Each scene shows the same named points in several views. A view is turned or mirrored, shifted and resized as a whole, has a little noise and may leave points out.
In the rows, zero is written as 128.

Scene 1
View 1
vobe: [156 145 160 171 132 154 127  98  83 126  73 125 118  79 129 153  65 157
 180 127 187 180  85  80 227 139 148 159 152 106 178 120 116 141 185 176
  96 159 132 171 172  90 100  83 110 105 127 139  62 112]
limeb: [190 189 132 131 124 114  83 112 114 118 171 152 166 128 118 109 136 169
 159  91 157 102 139  96 167 104 108 151 122  50 119 143  64 155 114 136
  92  96 148  93 148 164 126  61 112 157 123 137 149 130]
duvu: [181 200 179 143  90 115  84  90 107  62 186 175 177 160 124 115 141 170
 181 117 184  98 110  75 159 108  74 152 119  69 105 125  97 127 127 126
  84 111 140  45 126 166 148  16 103 179 117 107 159  95]
fel: [187 172 159 150  92 120  99  88  78  99 125 125 152 110 119 146  98 172
 185  99 165 154 112  92 200 128 107 164 135  90 141 130 120 142 141 143
  89 134 134 103 134 137 127  64 107 163 110 125 107  81]
zuz: [139 157 160 167 139 145 108 153  74 111 114 147 129 110 126 114  80 129
 178 144 218 143  97  80 193 125 124 166 133  89 166 117  82 133 191 179
  99 151 105 150 157 127 119  98 104 117 142 124  96 131]
lag: [185 174 169 165 127 139  97  69 132  98 136 178 161 140 110 122 113 186
 177 122 162 125 101  73 185 110 112 134 143  67 130 124  92 148 122 139
  81 103 174 108 163 124 103  22 117 107 123 148 118 113]
melif: [150 191 139  63 150 117 123 123 130 132 174  99 160  62 145 124 135  95
 134  96 221  54 114 100 146 119 136 147 102  65 147 101  47 142 180 141
  95 116  96  59 187 143 154  93 109 189 157  77 160 202]
mus: [168 181 172 125 106 131 120  85  85  91 124 114 148  90 133 154 103 140
 178 107 200 125  94  92 187 137 116 162 126  94 146 105 119 131 178 150
  94 143 110  84 157 125 138  63 102 170 121  96 114 107]
Limol: [146 158 145 161 168 150 115 137 109 134 108 161 135 100 132 106  91 139
 170 142 200 129  97  77 193 118 144 147 142  77 167 120  67 151 175 170
  93 134 129 170 184 109 101  82 121  86 149 147 100 159]
pasik: [193 189 153 145  83 105  77  98  83  96 153 139 160 133 117 131 116 184
 182  90 154 139 128  93 184 117  91 163 131  78 124 140 102 137 122 142
  89 113 145  93 120 159 131  55 100 173 105 126 130  79]
Fida: [176 152 118 148 136 124  94 144  78 145 110 131 125  96 125 127  83 157
 157 103 164 158 130  98 203 122 147 170 143  83 165 142  72 157 151 168
  97 133 135 175 149 136 105 120 116 116 128 158  98 125]
bepor: [150 158 113 138 195 144 116 154 137 172 128 155 129  88 132  87 103 124
 134 130 190  98 115  85 178 106 164 140 135  62 171 126  27 166 168 167
  98 111 132 186 208 121  95 116 124  76 162 155 111 209]
nes: [174 166 166 207 120 150  86 102 101  87 119 196 149 157 109 110  91 187
 193 140 164 161  96  69 201 114 109 147 147  76 136 133 103 149 135 156
  82 122 164 142 141 126  99  31 114  96 120 163 100  91]
ratis: [138 168 130 103 146 124 126 171  74 141 132  87 127  54 141 133  91  94
 147 110 227 113 111 105 176 131 149 176 116  89 180 113  60 139 216 172
 109 149  75 131 167 136 144 146  95 166 149  99 118 177]
megi: [206 163 104 112 103  94  93 119  66 154 127  75 137  67 123 152  99 175
 139  50 129 150 153 121 198 129 140 171 128  79 153 148  86 159 128 149
 100 114 136 140 137 145 120 126 107 185 101 146 120 105]
rebo: [158 164 136 150 143 128  98 137  94 128 134 144 142 109 121 110 104 147
 164 114 183 123 118  88 184 118 130 160 134  74 154 131  71 146 157 161
  97 127 125 144 159 139 116  92 115 129 132 141 119 137]
laf: [201 167 148 109 116 137 130  10 120 135  87  82 143  47 127 190  92 186
 156  73 142 148  99  97 221 139 156 134 141  92 160 121 134 155 134 134
  89 121 170 118 190  69  91  53 118 138 110 127  80 102]
Mesu: [162 183 162 164 133 138  85 112 128  90 163 197 161 158 116  93 124 157
 175 134 184 101 107  71 165 105  96 147 129  58 124 127  73 144 135 141
  84 109 148 101 155 153 119  36 114 115 134 139 136 129]
pupi: [157 167 142 160 134 130 100 146  87 119 124 151 139 119 127 114  92 138
 172 125 191 140 110  84 185 122 125 160 137  80 161 130  73 148 164 171
  96 132 122 148 156 134 121  94 110 121 136 138 107 134]
View 2
pupi: [128 169 127  99 170  91 165 160 115 151 110 155 169 145 113 106 112 108
 112 112  95 119  85 143 149 124 131 123 130 126 123 118 158 146 107 209
 136 126 119  70 174 149 127 115 109 141 139 149 140 151]
pasik: [134 179 136  77 170 117 106 103  80 163  79 120 135 151  99 112 161 123
 118 147  87 108 116 121 151 130 138 137 142 109 160  84 140 155 116 204
 138 135 111 131 186 123  90 132  91 128 175 122 114 112]
Fida: [138 170 126 101 164  87 144 152 113 170 121 157 183 162 127 111 110 108
 141 137 105 105 116 151 141 126 148 114 149 122 131 115 172 174 112 183
 128 110 119  45 148 160 145 112 112 117 127 153 157 149]
mus: [121 168 133 109 135 103 123 119 115 131  71 145 169 146 115  66 134 135
  93 106 116 120  90 138 193 115 108 149 156 104 143 111 150 153  86 212
 126 153 116 120 187 133  74  91 109 146 152 129 129 149]
Limol: [156 155 101 118 163  88 184 173 131 140 105 138 174 142 124 105  93 110
 108 104  86 132  69 150 158 106 123 120 124 133 112 138 176 148 116 210
 140 127 141  38 170 162 155 105 118 145 124 166 150 173]
bepor: [150 167  81 123 175  80 205 206 176 121  93 129 171 122 159 111  52  79
 120 144 105 143  30 170 146 100 122  71 124 136 125 105 161 138 150 196
 143  86 150   2 127 159 172 106 140 100 117 202 142 203]
duvu: [121 178 126  70 180 130 127 121 100 144  48 101 105 121  78 113 169 119
  78 131  74 134  73 113 152 126 116 147 117 110 163  74 117 117 123 241
 149 146 120 169 213 106  73 139  88 154 191 118  91 117]
rebo: [134 172 123 101 168  94 156 155 121 154  97 139 164 145 118 105 113 104
 117 128  97 116  83 146 148 124 130 117 131 128 140 106 151 148 117 202
 137 120 122  71 167 147 130 115 110 131 145 149 138 149]
fel: [137 170 136  79 159 110  99 105  75 162  83 122 148 157 100 107 163 133
 119 138  79 116 125 126 163 121 139 143 139 106 153 106 154 158 107 203
 136 146 117 123 193 131  95 118  88 135 166 115 121 115]
laf: [197 171  99 111 120 109  70  84  98 126  46 101 174 173 149  62 139 142
 132 150  99 153 126 147 227  74 132 127 169  83 152 137 192 188 108 160
 131 151 143  73 154 138 100  74 101 104 131 144 135 143]
vobe: [166 157 117 123 134  80 141 136 104 150 115 154 200 173 125  85 120 139
 120  92  90 126 120 147 187 102 134 143 148 121 110 164 201 182  81 186
 122 154 135  47 183 162 141  83 109 153 112 145 164 157]
nes: [184 164 115  89 177 109 144 134  73 164 106 109 133 153  80 138 150 124
 106 109  41 141 117 126 138 106 148 150 111 127 131 141 173 154 112 212
 153 147 143  77 204 151 155 130  88 161 150 129 139 126]
megi: [118 185 143  87 157  91  85 118 105 172  89 159 175 171 140  89 128 115
 156 179 127  96 133 151 161 129 149 101 174  92 159  81 150 178 120 158
 116  95  99  81 129 138  95 113 106  82 143 142 144 137]
lag: [182 172 100  92 173 119 135 124  90 138  64  83 125 141 104 122 146 124
 102 135  53 153  86 124 159  95 134 137 113 118 148 118 161 141 135 212
 155 148 150  93 198 133 130 119  95 141 161 139 118 129]
zuz: [122 159 129 108 157  82 179 173 128 151 118 169 187 145 104  94 108 119
  99  88  99 110  81 145 151 124 120 138 131 134 115 133 161 148  91 223
 135 138 120  75 183 153 136 100 114 164 135 148 147 160]
ratis: [ 74 169 134 124 142  70 173 173 163 132  97 190 203 139 144  51  74 105
 108 112 154  93  57 158 176 133 103 112 157 118 126  97 143 144  90 208
 110 107  98  73 142 150  88  84 130 129 135 167 142 185]
melif: [ 92 174 110 117 149 101 168 162 177  97  34 130 155 108 142  60  86  99
  81 134 139 128  14 151 191 112  86 101 137 109 150  73 117 112 127 226
 139 119 117 104 155 126  72  90 129 118 156 171 108 183]
limeb: [131 186 121  77 184 118 125 134 115 149  60 107 121 130 104 119 136 100
 109 164  89 126  71 130 138 124 132 109 130 114 160  65 125 136 145 211
 145 113 128 109 166 122 104 133 101 107 174 148 107 132]
View 3
laf: [173 149 131 142 121  94 138 119 104 120  68 132 175 132 145 156 139 139
 202 157  91 150  86 177 130 190 111 115 154 138 175 158 152  92 161 112
 123 161 127 102 134 164 142  72 126 142 141 124 107  93]
duvu: [134 160 156 145 127  96 127 125  86 147  71 100 111 140  93 133 104  89
 122 101 107  86  77 111  93 109  81 117 124 125 180 192 136 115  98 113
  98 102 168  60 129 104 105  57 123 117 137 134  96 123]
megi: [130 128 119 149 123  98  70 125 121 108 122 137 139 115 134 128 120 119
 192 157 141 113 112 157 111 151 123 111 134 118 162 121 154 109 137 117
 106 152 146 124 138 125 150 100 110 117 154 115 148  89]
fel: [137 156 127 138 126  88 126 135 109 123  81 113 117 152 116 131 130 126
 164 131 116 108  99 160 113 134 108 118 135 135 171 171 159 108 130 110
 103 131 145 104 141 128 119  74 114 110 147 118 116 111]
vobe: [143 177 131 137 125  99 184 156 144 132  87 118 132 162 139 144 161 159
 184 137 138 147 113 190 141 150 118 110 142 165 152 158 177 104 169 121
 140 155 109 118 155 144 123  84 119 109 160 124 152 127]
bepor: [135 170 179 161 138 148 151 136 145 164 108 134 159  94 149 167 117 112
 177 117 200 146 117 131 156 130  87  92 132 155 136 123 147 108 154 155
 160 158  98  75 137 123 142 107 139 108 169 164 199 143]
ratis: [132 154 135 154 111 123 135 163 141 139 164 138 124 114 123 123 129 120
 176 134 151 139 120 174 108 121  89 107  84 152 137  99 144 122 180 141
 156 140 155  97 173 104 133  68 148 111 172 150 170 138]
lag: [145 173 162 143 135 104 152 120 105 150  45 105 136 138 124 158 117 114
 154 111 130 113  86 120 132 138  95 114 156 142 177 188 152 105 113 120
 115 129 118  74 118 136 116  81 118 116 139 136 118 118]
mus: [148 157 127 141 116  97 150 148 109 132 105 119 125 146 112 127 132 123
 164 134 105 125  96 168 106 135  96 115 111 142 166 154 146 112 153 116
 124 126 158  89 158 122 117  52 132 120 150 129 115 122]
pupi: [124 162 150 149 131 113 149 141 130 146 103 118 117 133 126 136 130 123
 162 118 157 120 113 151 129 115 103 102 125 149 150 150 161 114 141 128
 132 139 126 100 145 119 126  86 120 100 164 135 166 130]
pasik: [126 152 134 142 127  91 103 121  98 127  83 109 111 141 108 128 118 110
 157 123 121  93  94 135 104 128 107 118 138 124 177 178 150 112 107 109
  92 122 150  99 130 117 121  77 110 109 146 113 113 106]
nes: [129 180 154 130 143  99 166 129 122 146  39  95 114 158 124 152 135 132
 150 109 152 110  96 133 139 126 107 108 162 148 169 202 172 105 115 114
 108 131 102  97 125 137 107  93 100 101 147 122 140 126]
melif: [154 157 163 165 114 136 135 139 109 155 139 138 152  87 116 145 104  87
 157 123 127 139  91 132 104 122  64 106  85 141 151 114 118 116 161 143
 157 132 170  45 155 107 132  52 161 133 151 175 137 143]
limeb: [129 149 160 155 136 116 101 109  98 141  83 118 129 109 117 146  98  91
 152 113 143  97  92 108 111 122  93 110 134 122 172 159 139 110 103 123
 108 128 147  75 125 115 130  88 118 113 148 135 131 110]
Fida: [121 153 142 146 134 111 126 135 140 131 107 124 130 128 141 141 134 133
 180 137 170 121 121 155 137 131 114 108 140 147 149 139 166 106 145 129
 124 153 117 119 140 128 138 106 114 103 163 128 174 114]
rebo: [127 158 152 148 128 116 138 135 130 144 104 119 126 126 127 142 124 121
 163 122 159 118 108 141 127 123 100 104 125 143 159 148 152 109 133 133
 128 141 128  92 141 116 128  90 123 104 158 142 160 127]
Mesu: [134 175 170 147 137 112 150 126 106 162  68 108 122 133 114 155 109 103
 133  96 145 104  89 112 122 112  85 104 134 142 169 182 146 114 109 127
 118 118 131  63 127 113 112  78 121 108 147 147 132 138]
zuz: [129 177 146 141 124 113 167 161 141 150 111 110 111 147 123 135 141 130
 162 114 157 128 114 163 130 113  99 104 117 162 148 149 161 116 156 128
 142 135 128  95 156 115 116  74 127  93 164 139 167 147]
View 4
Limol: [162 117  74 123 127  99  96  97 114 120 100 137 137 129 134 128 147 148
 124 147 120 171 143  92  87  59 115 137 165 124 160 142 139 127 147 111
 156 127 122 128 133  83 163 142 142 122 124 141 120 124]
nes: [163 141  64 158 117 133 112 109 100 132  69 159 142 150 116 127 157 135
 102 136 114 191 147 134 109  76 115 142 149 132 166 162 160 141 128 115
 153 131 136 105 141  88 151 146 157 158  85 136 142 127]
Mesu: [160 142  69 139 106 111 116  94 118 142  84 147 157 145 119 115 147 127
 108 135 128 175 151 116 137  87 111 138 150 168 163 140 148 126 120 145
 149 139 119 132 118 103 158 150 164 148 102 133 160 131]
bepor: [167 111  77 115 131  84  95  88 121 113 127 122 139  99 149 119 129 161
 130 162 117 176 153  74  91  62 103 124 159 137 148 116 136 132 146 131
 157 131 117 140 128  89 178 142 131 110 126 146  99 128]
zuz: [151 129  81 111 120  96 100 104 119 124 105 150 151 144 123 133 161 143
 117 131 127 169 126 104  92  75 132 137 165 108 150 154 141 118 153  96
 157 124 129 138 133  79 161 140 154 128 131 139 137 131]
ratis: [134 132 105  88 123  64 102  97 131 118 155 126 148 131 126 135 146 145
 121 136 139 138 118  86  80  87 144 130 154 118 138 134 129 109 153  96
 161 120 126 152 125  75 172 132 145  93 163 127 141 133]
vobe: [154 135  92 132 135 107  99 110 104 112  91 137 117 144 124 148 155 138
 114 144 123 167 136 116  64  63 127 141 153 103 171 173 144 138 142  69
 160 116 137 108 157  68 162 133 139 122 128 130 131 116]
laf: [138 159 116 151 130 117 116 111  97 106 100  93  92 140 115 153 124 112
  99 161 121 146 163 130  72  73 137 145 117 162 190 169 147 157 100  81
 163 111 119  95 158  74 155 125 130 102 119 112 162 102]
mus: [132 155 107 126 111  93 114 105 119 128 106 127 135 163 104 142 155 114
 106 127 137 141 134 122  99  92 143 147 143 143 164 165 141 117 122  88
 156 123 120 135 130  81 157 134 156 116 140 117 178 124]
pupi: [153 136  83 122 120 104 109 103 117 124 115 144 148 142 124 129 152 144
 110 139 122 173 131 113  98  86 127 133 151 123 150 144 148 125 140 109
 158 125 134 131 133  84 160 140 150 130 124 134 136 133]
melif: [132 140 104  99 112  60 107  80 137 134 135 104 145 133 121 123 135 122
 125 138 148 130 148  80 117  85 126 139 148 176 158 124 121 106 127 136
 155 130  96 159 108  93 175 140 152  91 155 124 169 130]
limeb: [145 150  88 137 105 113 128 101 122 133 124 125 148 130 114 113 131 128
  95 142 120 166 147 127 135 108 128 135 131 176 155 127 156 135 107 149
 152 138 129 132 123 105 158 141 155 141 107 124 162 136]
pasik: [138 164  99 144 106 127 131 115 110 130 117 140 144 151 102 123 145 118
  86 135 124 162 137 151 124 114 143 139 128 160 158 155 158 133 108 119
 155 131 144 120 134  94 151 137 158 148 103 121 177 135]
fel: [136 158 103 139 112 118 121 114 109 125 109 136 138 154 104 135 152 121
  92 135 131 159 131 142 103  98 146 144 135 142 161 166 154 134 117 100
 155 126 140 115 140  84 151 134 154 138 114 121 172 127]
Fida: [152 135  92 126 125 112 111 114 111 110 136 134 134 122 129 130 138 155
 104 149 113 172 128 120  82  85 131 129 145 119 150 142 154 144 140 104
 160 126 149 124 147  78 161 136 137 129 117 130 118 132]

In a view up to two points have been moved. Name them for each view, in the order of its rows, or write -.
view 1 => melif
view 2 => bepor, fel
view 3 => -
view 4 => -
